A landscape with many peaks, sampled at points; each row gives a point and its height.
From any point a climber takes the steepest step (rise divided by distance) to one of its 2 nearest points. It stops when none of these is higher. Distance is the straight distance between rows; heights are no part of it.
niv (h 1.53): [103 132  85 114 215 145 178 138 136 120 110 134 129 136 150 102  65  77
  98 144  67]
Tik (h 2.34): [ 51  74  95 149 135 163 191 120 129 157 129  78  76 160 114  80 153 119
 124 175 143]
gaki (h 2.81): [189 113 113 150 104 143  62 156 180 152 122  99 141 102 160 180 114 155
 186  85 165]
Zaf (h 3.71): [159 108 118 114 101  64 164  82 124 133 143 133 155 130  95 121 144 100
 170  95 119]
retiv (h 6.75): [143  94 183  51  99 114 149 147 137 154 127 128 152  97 140 159 128 123
 157 106 129]
ris (h 0.86): [136 165 152 161 121  86  59 130 105  81 104 205 152 116  96 157 125 156
  88 124  95]
gom (h 4.60): [128 113 166 125  91 150 118 147 136 130 152 115 134 137 144 137 146 172
 140 137 162]
fibo (h 2.84): [171 142 126 124 143 115 118 138 156 135 135 138 146 125 142 146 130 132
 144 108 126]
ratir (h 2.50): [ 77  97 101 132 115 144 180 110 127 146 146  95  88 162 115  93 146 120
 126 156 161]
mup (h 1.12): [110 113  94 107 160 147 191 125 149 148 138 108 122 147 139  97 115  99
 134 148 114]
dimob (h 4.30): [108 183 120 183 166 151  86 115 116  83 129 174 105 153 130 108 145 136
  80 176 124]
Lekef (h 4.49): [130 122 131 115  94  71 170  82  98 131 136 129 126 141  92 109 154  83
 158 130 126]
fak (h 2.13): [164 122  44 212 161 117 112 109 159 102 142 119 170 138 118 148 124 137
 158  77 143]
Dunul (h 3.45): [ 99 136 130 148 167 157 127 130 112 102 116 146 124 115 137 103  80 150
  58 154  96]
somit (h 4.99): [189 137 106  87 117  90 124 107 139 145 117 110 132 129 148 149 154  71
 198 114 147]
zep (h 4.67): [ 90 170 120 186 142 139 101 104  87  87 127 169  73 147 115  97 156 114
  81 193 122]
Nitad (h 2.04): [144 154  91 177 173 124 122 129 157 105 135 145 166 133 136 130 117 153
 124 109 115]
Rira (h 5.43): [120 177 129 125 165 141 104 128  85  94  93 166  88 119 119 105 124  93
  60 163  76]
Gif (h 1.84): [162 145  33 204 174 109 122 114 166 103 122 129 192 117 112 144 114 132
 141  73 112]
Vav (h 1.82): [101 156 143 102 137 140 134 150 115 133 108 132  57 133 121 109 176  94
 129 190 141]
Peb (h 1.21): [130 155 121 180 114  62  85 104 109  84 106 194 168 122  72 150 121 149
  93 111  83]
dud (h 3.43): [126 163 148 105 169 181 101 177 152 122 127 147 110 144 177 131 126 132
 105 177 136]
zufa (h 0.54): [101 103 116  85 142 100 201 125  98 136 107 123  99 115 108  85  86  34
 115 138  56]
lar (h 2.40): [ 92 131 181  98 125 145 121 133  75 117 117 131 120  97 136 119 101 133
  66 134 103]
Guret (h 2.12): [102 130  93 132 137 168 140 129 147 142 123 100  85 176 141 112 158 124
 142 163 171]
Sote (h 4.06): [204 124  93  95 128  90 109 115 163 141 125 108 151 101 145 167 125  76
 189  85 137]
mebin (h 2.10): [ 95 125 121 104  93 133 141 121 123 152 129  97  52 168  95 110 196 111
 168 157 172]
vipod (h 6.04): [106 164 155 105 147 138 102 136  72 106  97 159  66 114 119  98 141  73
  79 169  85]
Benat (h 2.28): [102 122 106 123 104 151 148 116 143 161 126  97  86 178 123 103 176 107
 164 161 181]
Kek (h 1.40): [123 140 190 152 116 140  70 156 105 108 114 171 139  91 125 153 114 185
  75 112  99]
vopoz (h 5.40): [115  60 163  97 100 118 165 134 127 158 138 105 181  90 119 144  96 166
 127  87 135]
Labot (h 2.00): [187 136  91 108 141 130  87 139 180 140 125  94 136 127 161 168 125 108
 182 113 171]
Lonu (h 2.88): [161  83 104 176 100 133 133 138 161 162 137  87 178 108 118 148 108 187
 158  55 157]
rame (h 0.92): [116 158  51 191 155 145 135  98 138 100 152 126 114 182 131  98 154 125
 150 159 158]
zozap (h 1.32): [104 126 100 106 192 141 191 139 144 146 118 118 111 142 142  88  93  69
 119 159  83]
kubu (h 3.34): [186 131  87 123 138 100 128 124 161 139 126 124 155 115 139 146 134 106
 155  87 138]
zezu (h 1.58): [151 152 131 161 103  64 102 101 113  96 125 180 165 121  92 141 139 144
 110 102 105]
gaso (h 1.46): [136 164 140 105 145 108 128 133 110 122 117 171  90 123 131 115 149  71
 110 153  90]
Nivi (h 3.30): [150 117 118 184  91  90 118 124 133 136 136 124 195 114 105 145 125 168
 137  75 135]
zis (h 1.95): [100 117 112 151 122 169 137 126 144 131 143 100 119 171 154 113 137 156
 127 160 165]
mef (h 3.05): [121 136 128 136 157 133 130 129 125 115 121 152 138 118 133 125 101 152
  92 124 102]
zefeg (h 1.07): [117 152  50 183 182 148 132 120 154 111 146 111 130 179 154 115 121 127
 151 148 159]
ligis (h 1.66): [121 167 126 113 155 128 125 139 126 126 116 157  92 139 134 111 161  88
 122 181 123]
boma (h 0.74): [113 101 110  74 153 113 204 134 131 149 124 118 102 123 127  97 105  39
 131 135  77]
Kati (h 3.00): [ 98  73 147  90  92 119 190 101 112 157 144  99 118 140 111 109 127 128
 143 122 137]
niz (h 4.29): [105 170 150 166 142 163  76 113  79  76 116 152  90 126 124  99 120 154
  42 169 102]
mobi (h 2.86): [145 121  84 199 122 106 118 131 150 122 140 131 187 119 100 137 125 171
 124  69 131]
zud (h 2.02): [161 154 105 169 108  52 124  81 119 103 136 176 156 128  92 126 141 115
 144 110 114]
funo (h 4.50): [166 112 140 121 114  97 125 149 151 138 128 133 191  95 119 154 113 133
 160  71 113]
gad (h 1.97): [ 88 138 135 122 118 133 129 128 118 139 118 109  40 160 106 108 203 108
 145 181 155]
zupe (h 3.28): [173 105 120 175  99 134  94 148 171 154 132  96 168 104 130 168 120 168
 162  72 156]
tuku (h 2.44): [174 122  69 209 129 117  95 125 169 127 135 111 176 116 119 161 118 155
 153  61 144]
Kego (h 5.92): [158 126 110  71 124 124 150 122 151 158 124 105 119 141 136 136 155  75
 176 120 150]
namad (h 2.47): [148 177 126  82 193 155 121 167 164 129 116 148 120 124 174 138 109  98
 116 153 102]
Lapa (h 6.90): [119 120 162  72 124 126 152 145 110 149 126 137 101 116 140 124 131  87
 135 148 116]
Mak (h 1.81): [115  80 103 138 101 158 160  96 151 158 150  66 146 163 126 117 123 168
 149 121 169]
biger (h 7.92): [124 102 176  45  97 117 159 135  98 146 132 122 121 104 134 140 138 108
 153 129 136]
Fal (h 3.41): [108  63 162  76  89 102 179 103 109 148 139  96 160 117 102 125 108 138
 162 108 132]
fov (h 1.71): [108 132 203 129 116 159  66 159  78  99 120 142 127  77 131 147  89 180
  57 113 100]
defaz (h 5.05): [ 88 184 142 159 140 139  97 128  75  97 105 159  53 134 109  90 168 103
  82 181 109]
dutat (h 6.08): [162 177 176 136 117 134  69 158 131 101 126 179 120 126 155 161 150 154
 117 148 131]
fadum (h 2.52): [163  81  91 138 110 132 132 115 175 154 143  72 164 115 140 147 116 158
 174  74 167]
kida (h 5.48): [170 172 158 143 112 143  71 153 152 121 129 142 124 142 155 156 148 167
 141 142 165]
Fugop (h 1.26): [128 123  48 153 182 150 156 117 158 123 139  96 146 154 154 121 105 121
 156 120 148]
Raros (h 4.87): [111 183 134 145 159 142  75 104  84  69  94 177  94 128 120 101 108 115
  49 167  81]
sube (h 1.48): [134 117  76 159 189 142 160 127 160 128 145 109 161 140 144 124  94 137
 130 116 113]
fime (h 2.06): [ 96 141 197  97 134 165 100 147  76 114  99 123 129  72 136 124  80 166
  52 127  95]
kap (h 4.52): [ 87  92 168 120  65  95 170  80  57 124 149 117 127 114  95 119 130 129
 139 130 140]
Defev (h 6.87): [101  88 207  64  97 128 143 139  88 138 141 118 135  86 130 145 115 136
 135 132 136]
Vaz (h 3.13): [124 159 178  69 148 168 103 185 141 139 116 135  90 130 177 137 119 116
  98 166 124]
Sif (h 2.03): [122  87  82 159 119 170 131 117 167 144 141  59 139 153 153 129 119 168
 156 107 176]
Tuzum (h 4.55): [141 108 171 136  64 127 108 131 121 132 147 125 147 127 127 158 143 191
 151 110 172]
dufo (h 3.98): [115 176 125 161 161 163  82 151 129 101 136 159  95 161 162 125 143 139
 100 184 141]
lema (h 5.49): [ 83 175 144 130 143 159 111 138  70 106  91 137  51 115 111  81 150  99
  71 172  84]
Kobus (h 5.01): [144 139 147 139 102 149  98 143 149 127 136 125 108 157 148 143 153 164
 148 139 179]
dobu (h 3.69): [101 174 130 133 166 191 103 169 142 129 126 131  83 164 172 119 146 129
 116 186 149]
derul (h 1.11): [144 155 180 146 116 116  47 141  98  89 112 192 140  94 107 168 124 170
  81 111  97]
labis (h 6.66): [110 173 158  88 147 144  98 164  97 121 110 154  60 118 142 116 156  75
  93 186 109]
toz (h 3.90): [135  92 128 155  93  94 132 141 135 137 136 144 204  96  89 152 112 167
 122  63 119]
mul (h 3.04): [149 110 124 138  94  54 147  87 118 129 141 132 184 118  88 133 135 129
 162  73 125]
Silu (h 2.82): [144 165 172  62 170 150 104 173 143 132 104 166 109 117 172 142 112 105
 106 158  95]
ponu (h 3.79): [181 107 119 144 120 124 114 148 167 147 129 114 186  97 130 162 111 142
 161  66 137]
bagu (h 2.25): [141  67 103 135 111 164 125 127 181 161 138  58 147 143 149 149 103 178
 164  84 172]
tute (h 4.65): [102  81 158 137  92 101 147 130 114 138 148 125 186  89  95 141  98 168
 119  79 121]
Mun (h 2.72): [114 131 152 109 143 132 124 140 110 124 129 142 115 109 130 119 117 129
  87 141 108]
doni (h 6.67): [144 185 169 116 124 147  78 157 130 115 125 166  93 143 160 143 153 126
 123 180 147]
nodop (h 0.93): [111 100 105  81 135 121 207 125 133 167 126 108 115 141 116  98 123  73
 146 138 108]
Gegef (h 5.55): [144  97 168  86 107  96 145 141 135 136 135 137 173  85 117 159 124 139
 148  75 116]
rafo (h 7.23): [111 171 171 103 139 165  89 170 122 122 119 149  64 133 154 120 164 116
 108 193 132]
Kezup (h 3.96): [ 81  66 168 107  77  95 179  92  74 135 151 109 148 101 108 129 104 140
 133 108 131]
Malok (h 1.80): [109 137 104 119 219 154 156 145 166 115 113 141 146 119 153 118  74 117
  87 138  63]
givu (h 2.09): [105  94 102 110  76 145 163  98 127 164 140  83  97 172 114 108 170 129
 166 138 178]
movu (h 5.23): [113 112 151 116  85  71 163  77  85 128 152 136 135 128  86 123 134 118
 141 122 135]
Kadu (h 2.41): [174 159 111 158 162 131  94 157 160 120 124 158 157 124 136 153 123 138
 138 110 113]
gen (h 2.11): [137 147 131 104 199 152 123 160 158 115 108 152 139 122 166 133  92 113
  95 147  72]
gumav (h 6.09): [100  69 196  77  96 134 157 146 112 153 131  99 148 100 132 144 104 168
 131 108 136]
tepe (h 5.81): [168 119 152 102  74  92 126  96 105 137 146 128 136 130 110 150 165 128
 180 110 152]
Puf (h 2.45): [160 134 101 172 112  65 130  95 131 113 142 143 172 133  92 131 149 135
 145  88 136]
lik (h 0.28): [ 99 121 125  96 128  79 172 105  74 122 109 134 116 112  93  86  77  45
  91 121  61]
Gak (h 2.43): [177 115 120 130 108 149  83 137 170 148 124  76 138 130 155 167 127 141
 185 106 180]
tov (h 3.84): [ 96 141 139 160 140 163 105 125 104 108 125 139  97 133 138  96 114 150
  56 164 112]
Geram (h 1.75): [123 129  77 186 173 129 146 130 162 116 129 134 172 134 122 119  81 159
 104 107 100]
Bivuk (h 5.10): [158 125 154 131  86 107 119 112 131 124 140 133 139 132 120 143 159 154
 168 106 163]
tuv (h 6.82): [161 124 123  91  94 109 147  99 129 147 138 120 119 153 124 132 167 105
 179 125 156]
Ral (h 1.93): [109  74  84 120  88 151 175  83 144 170 152  70 124 172 114 116 146 142
 167 125 174]
nez (h 2.71): [ 77  82 140 130  98 138 180 105 102 147 150  92 112 148 122  91 137 146
 125 142 151]

Call two points neighbours if one is among the 2 nearest of the other. Go from one point of each pair to the other, from neighbour to neighbour, staying as high as possible. Name the lowest point that can't be avoided.
biger and movu => Mak
biger and vipod => Mun
vipod and tuv => Tuzum
Benat and movu => zis

Where does a climber stop that starts at each point below?
zefeg => tuv
tuku => biger
zis => movu
zezu => movu
mup => vipod
derul => vipod
Vaz => vipod
Tik => movu
Mak => biger
Gak => biger
